Each row is a point on a tangle of strands that fork, close into loops and nearly touch. The rows are in no order.
In the rows, 128 means zero.
Two points are linked if the straight distance between their rows is under 52.7.
Q190: [160 152 105  99 190 106 134 183 192  84 118]
Q569: [102 165 141  54 161 129 142  91 121 109 121]
Q31: [118 121 120 189 126 109 132 149 119 134 147]
Q227: [119 169  86 113 186  71 122 114 128  76  88]
Q177: [148 136 168 118 166 141 170 170 180 114 171]
Q575: [141 136  86 160 149 115 112 127 123 103 125]
Q211: [125 150 110 155 187  60 139 157 161  87 118]
Q430: [152 105 151 111  91 176 112 130 136 153 143]
Q798: [103 151 156  91 162 122 158 123 147 115 145]
Q139: [111 172  88  94 178  89 118  89 112  84  88]
Q649: [167 149  89  90 165 149 115 120 141  90 116]
Q937: [107 148 174  91 157 132 166 132 153 124 159]
Q75: [136 138 138 140 183  98 161 174 189  97 150]
Q345: [102  92 184 110  72 143 144 120 138 172 123]
Q728: [157  91  92 151  69 157  83 114 103 150  94]
Q122: [123 146  89 167 156  90 123 126 104 107 118]
Q23: [ 83 133 131 123 104 110 123 103  93 144 106]
Q215: [166 118 123 161 160 136 142 174 179 107 168]
Q278: [193 114 103 116 108 186  84 124 124 129 133]
Q623: [162 137  71 110 131 157  86  97 110 106 112]
Q869: [ 99 150 106 164 149  72 132 121  83 124 115]
Q875: [142  77 136 150  59 151 113 123 123 165 105]
Q461: [132 126 161 141 154 133 165 165 174 123 178]
Q800: [172 116 136 154 143 159 138 170 170 123 178]
Q365: [156 127  67 131 117 153  77 102 102 115 108]
Q188: [ 73 170 137  85 165  89 138  82 111 106 111]
Q698: [135  95 131 194  94 138 126 162 139 150 156]
Q366: [199  96 104 146  95 186  79 136 130 137 141]
Q196: [168 146  84  92 150 158 100 105 123  96 116]
Q404: [126 118  71 173 106 105 100 124  57 146  92]
Q930: [176 146 133  93 166 158 148 156 163 102 147]
Q245: [ 76  99 173 117  71 117 147 102 111 171  90]
Q784: [179 145 107  99 172 152 130 144 159  93 131]
Q528: [148 120 156 105 113 173 129 135 142 145 157]
Q451: [170 108 141 153 122 167 130 163 162 134 179]
Q346: [181  91 110 160  90 175  87 143 136 141 146]
Q431: [136 132 127 141 153 133 137 142 152 113 156]
Q24: [163  76 108 154  59 159  90 116 113 157  94]
Q429: [ 67 158 149  94 141 102 140  90 110 124 119]
Q396: [175 120 115 121 124 174 107 132 138 125 148]
Q469: [102 124 168  95 107 147 138 117 132 151 143]
Q788: [129 109 119 190 109 126 125 150 125 140 150]
Q910: [153  91 150 108  74 173 107 121 132 161 123]
Q214: [118 123 163 161 155 118 167 167 173 123 179]
Q900: [ 92 162 144  41 136 139 129  75 109 123 115]
Q564: [145 145 185  80 140 170 170 151 151 133 165]
Q660: [ 77 106 183 103  78 128 149 109 124 170 113]
Q80: [ 98 169 110 145 177  41 145 116  92 101 106]
Q616: [143 128 104 186 161 103 134 161 152 101 146]
Q897: [175 143 153 103 161 160 161 168 170 112 159]
Q960: [128 133 167  79 116 165 139 121 133 144 149]
Q941: [118 134 128 140 147 119 135 131 139 116 147]
Q741: [ 96 154 142 147 179  65 161 140 148 104 138]
Q742: [ 94 159 107 155 159  54 137 115  71 122 110]
Q553: [107 124  88 166 115  84 117 125  47 157  93]
Q729: [ 89 153 140 151 163  73 150 128 124 114 136]
Q87: [102 141 131 150 150  99 140 129 125 115 139]
Q450: [111 119 145 125 104 140 127 121 127 145 139]
Q407: [115  84 177 130  69 147 139 130 139 171 126]
Q170: [ 65 115 161 123  80  97 147 101  90 170  88]
Q961: [ 80 144 140 103 123 114 128  96 106 132 119]
Q176: [118 109 111 162  87 126 110 125  97 150 109]
Q271: [156  85 142 171  85 160 118 158 148 155 161]
Q639: [147 130  87 177 161 108 122 146 143  97 131]
Q468: [161  67 167 116  58 176 116 120 138 173 110]
Q110: [117 159 105 128 189  69 134 134 145  85 107]
Q603: [ 96 173 107  85 174  91 126  86 112  90  96]
Q496: [102 126 109 117  93 124 105  92  85 144  89]
Q206: [159 146 198  69 116 187 156 148 139 146 158]
Q91: [125  81 149 157  65 141 126 136 128 168 119]
Q301: [154 142 118 121 184 111 144 174 188  91 135]
Q325: [103 158 147  72 159 129 146 104 133 112 131]
Q221: [ 91 159 122  63 132 132 115  70  99 123 104]
Q95: [125 153 191  79 159 147 183 151 160 125 165]
Q760: [102 130 106  94  93 130  97  76  83 139  82]
Q596: [164  87 124 165  81 165 101 148 139 154 145]
Q319: [112 144 141 139 181  89 158 150 165 100 144]
Q385: [ 98 121 108 170 108  88 125 130  66 159 102]
Q487: [126 113  88 162  91 119 100 117  77 149  94]
Q247: [161 117 107 189 157 122 134 171 168 103 161]
Q83: [158 113  85 135  92 160  79 106 103 131 108]
Q704: [ 92 147 116  73 111 134 101  69  88 132  89]
Q928: [116  86 119 170  68 117 123 131  91 169  91]
Q205: [152 117 119 141 117 156 112 134 136 129 149]
Q181: [124 114 138 142 106 143 122 133 134 143 148]
Q694: [ 66 129 143 121  93  93 133  98  79 162  90]

A fork is a point with three links, a tip a point with one. Leave the first point through the second and follow the links. Name the first fork or tip that comes.
Q603 / Q188 -> Q23
Q247 / Q215 -> Q451
Q271 / Q698 -> Q31
Q729 / Q741 -> Q190
Q181 / Q450 -> Q468
Q900 / Q569 -> Q206
Q928 / Q176 -> Q385
Q404 / Q487 -> Q928
Q75 / Q319 -> Q431

Name the points in between on the shortest way along the links from the first point to the second, in order.
Q196 / Q214 -> Q649 > Q784 > Q930 > Q897 > Q177 > Q461
Q575 / Q451 -> Q639 > Q616 > Q247 > Q215 > Q800
Q301 / Q741 -> Q75 > Q319
Q564 / Q569 -> Q95 > Q937 > Q798 > Q325
Q788 / Q596 -> Q698 > Q271
